Points, in no order, along strands that fork and pass close to each other.
Two points are linked if the straight distance between their rows is under 48.9. Some points are linked to none.
(980): [ 21   8  19 -19 -30  10 -13   1   8 -14 -14 -29   0  15   4 -12  -3   0
  13 -27   0   1]
(40): [-21  -5   9  17   7  16 -12  -9   7  12  11  18  -9  16 -10  -4  -2  -4
  -9  23   0  28]
(37): [-14 -11  21  13   5 -19  11 -23  15   1   3   9  -6  -5  -6   2  23  15
  -1   7  -7   3]
(560): [-15  10  -6  16  16   0 -33 -24   1   8 -22   2  -2  14  -1  11   6 -12
 -10 -11  -1 -11]
(685): [  8   0 -16   0  18 -21  10   6  11  -5   6   0  10 -22   8  33   8 -15
   3  -7  -2 -33]
(34): [-19  27 -26  12  13   8 -35   6  15   5   7  -9 -18  16  -2  14 -22 -33
   7   0 -11  13]
(72): [  3  -9 -21 -13  13   6  -5  20  -3   4   2   6  28 -10  -7  28   6  -5
  -4   0  -4 -42]
(334): [ -4  -1 -18   1  10 -21  25   3 -10  -3  -1  12  -2 -15   6  -5  17   5
  -9   8  -5 -10]
(244): [ 28  -5   0  17   2   3  -1  21  14  11  20  -9   6  -3 -27  16 -25  -7
  15  -8  20   4]
(865): [-36  -7   9  -6 -11 -10   5 -16   2   3 -24   6  21  -2  13   9   5  -3
 -10   6 -13   6]
(549): [ 24   0  21  18 -14  11  -7   5  -2  -8   3   4   4  16 -19 -19  -7  34
   5  18   9  13]
(501): [  8  -3  13 -12 -30   8 -11   8  19 -12 -25 -30  -5  15  -5  -9   7 -13
   7 -29 -13   9]
(775): [  8  -2  23  -2  -8 -19  19   3   1   4  14  -6  -3 -16  -5 -11   0  29
   3  16   3  17]
(615): [-14 -12  28   8  -9   4   3  -7  10  10  16   6  -1   4  -9  -2   0   8
   1  17  -1  28]
(710): [ -9  16 -21  -3   7  -5  -3   5  -4  20  -6 -11   2  10  17  -2  -7 -20
   6 -18   0   4]
(859): [ 20 -17   0 -13  10  17  20  14 -22   5  -4  12   3  -3 -29 -14   1  28
   1  18  -1   2]
(984): [ 16  -1 -14   9   7   5  22  10  -7  10  12   8  -6  18 -11 -11   4   9
  13  13  -1   3]
(940): [  0  -7  13   3  -8 -10   7  -7  33 -11   2  -9 -10   9  -5   9  -2 -22
  22  -9  -3  24]
(881): [-45  12   3   6 -15   8  32 -19  -6   1  -1   4  -6   1  12 -12  25  11
   8  14  -6   8]
(981): [-11  23 -29  17  15  16 -34  14   4  20  12  -7   3  14 -12  18 -17 -21
   5   2   3   6]
(349): [ 16 -13   9   4 -18   6  -4  11  16   0 -27 -18  11  19 -21 -11   4  -4
   1 -19 -22   2]
(807): [ 14  -3   2  20   1   4 -11   5  13   1  11  -4   2   3 -13  30 -24 -17
  18 -14  24   5]
(528): [ -5   4   3  27 -16 -19   7 -22  -2  -2 -24  -7  13   2  -1  -5   6  12
   0 -19  13   8]
(995): [-20  -3  -2  17  11  20 -20   2  20   5  10  17 -25  18 -15 -12   7  -5
 -16  23 -25  22]
(54): [ -3  12 -31 -12  20 -18   2  15   6   6  -2 -12  12 -22   7  22   4 -20
  -5  -3  -8 -28]
(736): [ 12  -2   9  10 -22  16  -4  16  10  -3  23  -2   3  29   9   0 -28  -6
  17   4  -1  23]
(935): [  5  -4  -3 -15  -1 -16  17   6  -6 -15  18  -2   2 -21  37  11  -2 -20
  -1   5  -5 -16]
(145): [-38  12  -1  21 -24  15  22 -14   0 -11   0   5  -1  29   8 -16  25   6
  16   5 -13   4]
(611): [ 23   8 -27 -10  16  14  10  12 -28  16   6   7  -1   6  -3  -6  12  11
   0   0   6 -24]
(770): [ 10  15  -9 -18  -3 -28  17  -2   5  -3 -11 -23 -10 -18  17  -7   4 -10
   4 -26   6   3]
(242): [ -4 -24   3 -18   7   6 -16   3  -2   2  -6  14  19 -15  -4  22  -6  -7
 -12   1  -2 -42]
(854): [ 10 -12  10  -4  -9  -3   0   2   3  13 -22  -9  16   8 -13 -10   1   3
  -5 -15  -5  -3]
(792): [-36   0   1  -6  -2  18  18 -20 -14   2  -6  16  -1   2   8  -4  21  11
  -5  14  -6  14]
(755): [ 20 -10   1  12  -3  14  -2  24   8  13  24   0   0  14 -18  -2 -28  -5
   8   7   6  16]
(744): [-18  20 -29  -2  21   3 -11   9   2  26  10  -1   5   4  -5  22  -9 -16
   2  12   1  -4]
(341): [-16  -1   5   0   2  -5 -12 -11   9  12 -38 -14   9  11 -12 -10   9  -8
 -13 -10 -16  -2]
(14): [ -5  -5 -13  -6   8 -14  21  -2 -24 -20  -3   5  -2 -20  20 -14  30  -5
 -15  18 -11 -16]
(176): [ -7  -4 -27   4   7 -32  34  11   7  -2  -7   2  11 -14   4  -5   3 -10
   4   1 -14 -13]
(446): [  9  -1  -2 -15  -9 -20  22   0   1  -6  -4  -6   7  -7  27   4   1  -1
   6 -11  -3  -9]
(530): [ -6   4 -13  17  18 -13  -2  -7   8   6  -1   6   7 -10  -2  30  -1 -10
   2  -9  14 -16]
(339): [ 10  -9  14  -5  11  14 -20  -1  12  15  14   5 -11  11  -3   4  -6 -14
  -3  -6   1  -9]
(39): [-15 -13 -13 -14   7  23  -1   7 -37  -2 -17  14  14 -15   1  -2  -4   4
 -21  13  -1  -4]
(711): [ -7  -1   6  16  -4  11 -23  -8  27 -14   9   7 -19  19   9  16  -3 -19
   5  -9 -10  16]
(965): [ 18 -18  16 -16   8 -23   9   6   5 -19  24  -2  -5 -27  14  10  -7  -4
   4   6  -4 -16]
(127): [ 21  11 -22  14  -3 -14   8   5  -9   7 -21 -14  11  15  -2 -11   3   1
  12 -29   4 -14]
(819): [ 20 -12  18 -16  -1 -18  11  15  -9  -4   6  -6   5 -26 -11 -18  -4  29
  -9  15  -3  -2]
(239): [ 33  -2  -3  -9  -5  -1   6  18   0   4  16  -1  16  -7  -3   6 -39  10
  17   0  22 -13]
(98): [  0  -4   2   9 -23  28  -4  24  12   3  21   3 -10  26  -2 -12 -14  -2
   2  13 -17  32]
(206): [ 13  -3 -21 -17  15  14   5  20  -8  15  15  10  12   1  -6  19   8   2
   7   2   3 -36]
(850): [-16  -7  24  -8  -1  13  18 -17 -19 -12  14  14 -10 -17  -2  -4  19  38
  -5  27   2  16]
(457): [-13  12 -11  14   2  13 -32   2  14  -5   7   4 -21  23  18   7  -5 -23
  -3 -11 -14   8]
(117): [ 18  -2   8 -10  -5  15 -31  -7   3   0   1  -7  -2   0  -8   6 -20  -9
   9 -30  25 -21]
(329): [-30   1   7 -11 -13  -1   4  -7  -1  18 -30 -11  14   2   1 -11  13   1
 -13   1 -15   5]
(616): [ 24  -8  28 -25   1 -17   2  -9   9  -9  18  -1  -8 -14   7   2  -8  14
   9  -7   6 -11]
(540): [ 20   1 -12 -16  17  11  36   2 -24 -15   3  11  -8 -13   2 -12  17  30
   5  18  -6  -1]
(537): [-16   8  18  27 -23  -1   1 -11   7  -2 -15 -18   1   5  -8 -15  17  16
  -4  -4  -2  10]
(452): [ 28  10 -12 -20  10   1  22   9 -23   6   2   3  -7  -1   2 -21  13  26
  -2  11  -1 -12]
(728): [ -5  14  10  -1 -13   2 -17 -20   4  -7  -5 -14 -15   7  19  -2   6 -17
   1 -25  12  12]
(355): [-11 -21  15  -5  11   0 -11 -14   1   6 -10  22  10  -2  -4  22   5  -3
 -12   4  -4 -19]
(417): [-37  20 -13  36  -9  -1  -3  -8  12 -13   8  13  -9  22   7 -17   5  -9
   4  -4  -9  16]
(563): [  8  -1   1  16   0  -8  -7  -5  20  -8   3  -9 -15   5  -7  11  -9 -23
  17 -15  17  17]
(91): [-23  -4   3   6  22  -5 -14 -27   3  11 -24  16   1   8 -11   9  14  -2
 -16  10 -11 -13]
(86): [ -1  -6  -2  -5  -5 -34  41  -5  16  -5  -4  -1   6  -7   9  -3  14   4
  16  -4 -17  -9]
(2): [ 14 -17 -15  -4  16  16  31  13 -27 -13   3  16   4 -18 -15  -3  -3  22
   1  22  -1   8]
(78): [ 24   6  22 -19 -24  19 -25  -3   7 -10   5 -13  -3  17   6 -18 -20   8
  14 -15   6  -7]
(599): [ -9  -4   4  -5  16  -9   1   7  -1  10  25  14 -11 -23   5   7 -14  -4
 -15  24   8  15]
(409): [-11  21 -29 -17  18 -27  -4   7   5   5 -13 -21  -1 -27   9  15  -6 -29
  -7  -7   0 -13]
(24): [ -4  20 -24 -17   8 -30   4   1   2  -1 -11 -20 -12 -24  11   7  -5 -29
   4 -22  18   3]
(927): [  7  -8  31  12 -18   2   4  -1   4   2  13  -3   6   4 -15  -9 -11  24
   6  17   7  24]
(41): [ 12  -4  17 -19   2   5 -23   2  12   9   0 -12 -11  -6 -14   2 -15 -20
  -1 -19  14   6]
(143): [  6  16   2  26 -26  -8   7 -15   0 -19 -20 -11  11  22  13  -4   4  10
  19 -20   8   4]
(1013): [ 34  11  22  21 -11  -1 -15  -1  -1 -15 -11  -2   7  12 -15 -19  -5  35
   5   2  21  -1]
(356): [  7 -11   8   9  24  17 -10   1   7  15  30  21 -16   7 -15  13   4  -4
   1  16   5  -5]
(50): [-13  -9   4  -8  -3  -9   3   2 -21 -15  -3   2  10 -27  14 -11   6  -5
 -25  20  -4   0]
(33): [ 17 -15   6 -11  -4  -5   6   8 -20  -1  -7   6  12 -14 -15 -14  -8  27
 -12   7   3 -13]
(1002): [-17  13  10  18 -18   3 -17 -15  14 -11 -11 -16 -11   9   6  -9  13  -7
  -3 -18  -3  15]
(111): [ 12   1  14  -3 -11  15 -29 -12   5 -13   2  -5 -11  13  10  12  -9 -18
   9 -29  16  -5]
(872): [  4 -16  17   6  -9  13 -11   6  35  -9  11   1 -12  21   1  15 -10 -25
  16  -6 -14  15]
(967): [ -9   1  -8  11  27  -1  -4   0   5  18  29  17 -10  -9  -6  22  -6  -6
  -3  21  12   6]
(809): [-14   9  -8   7   6  -8 -14 -21 -15   8 -25   5   5   5  10   3  13  -1
 -16 -19   8 -13]
(780): [ -4  -6  22 -17   1   4   4 -16 -22 -20  25  21 -14 -21  15  -6  12  25
 -10  21   6  -3]
(102): [-14 -18   9   0   8 -18   3   7  -8  -4   9   8   2 -30  -2   1  -5  -3
 -22  27  -2  13]
(298): [ 35  14 -10   9  -1 -18   9  -6 -13  -7 -21  -5  14  15   9   1   3  18
  14 -21  13 -26]
(548): [ 26   5  26 -23 -15   3  -8  -5   6  -2  12 -11  -4   0   6 -15 -16  14
  11  -9  14  -1]
(729): [-20   0 -23  -8  13  12  -6   5 -24  19 -17   8   9  -1  -5   3  -3  -2
 -17  12   0  -2]
(760): [-13   1   1   7 -12  22 -18  20  21   3  12   1 -19  19  -2 -14  -3  -3
 -14  11 -27  28]
(408): [  5  -1   2 -19  -3  -7  -1  11 -12  14   7  -5   0 -24   6 -13 -14   3
 -20   0   7   2]
(104): [-20  12 -40  -4  22  -4   4  18 -16  18  -5   4   7 -11  -9   9  -8  -8
 -10  18  -3  -6]
(8): [-26 -12   5 -14   7  20  12 -12 -25 -16  -2  16  -2 -24   5  -4  18  15
 -18  20  -9  14]
(437): [-18  -6 -12 -13  11  28   7  -7 -40 -22  -3  15   2 -22  16  -7   9   2
 -18  15  -1   5]
(396): [ 17  15 -13  11 -21  -6   1   1  -4  -9 -21 -23   3  24  10 -15   8   0
  15 -32  -2  -2]
(248): [ 28   6   9  12  -3  -8   0 -11  -7  -3 -10   1   6  10  -4  -7   6  25
   3  -6  13 -11]

A fork is a point with three links. Follow the links from the first point to the second and name the forks in between, in order.
(940) / (881) => (8)
(24) / (865) => (446)
(872) / (127) => (927)

A fork is a point with three links, a tip a point with one. Leave the first point through the second and follow the links. Name the first fork or tip that comes.
(809) / (560) => (927)
(995) / (760) => (8)
(540) / (452) => (809)
(854) / (349) => (446)
(616) / (548) => (865)

Follow the links from the first point to the second, and from the first to the third. Name the last point that the two ways share.
(54) / (349) / (1002) => (446)
(117) / (349) / (409) => (446)
(72) / (736) / (143) => (927)
(755) / (298) / (540) => (927)

Name the points in between on the shortest way along the links from the first point to the second, in order.
(881) / (995) => (792) > (8) > (437) > (39) > (729) > (104) > (744) > (981) > (34) > (457) > (711) > (872) > (940) > (563) > (807) > (244) > (755) > (736) > (98) > (760)
(102) / (349) => (50) > (14) > (334) > (176) > (86) > (446) > (935) > (965) > (616) > (548) > (78) > (980) > (501)
(859) / (537) => (33) > (819) > (775) > (927) > (549) > (1013) > (248) > (298) > (127) > (396) > (143) > (528)
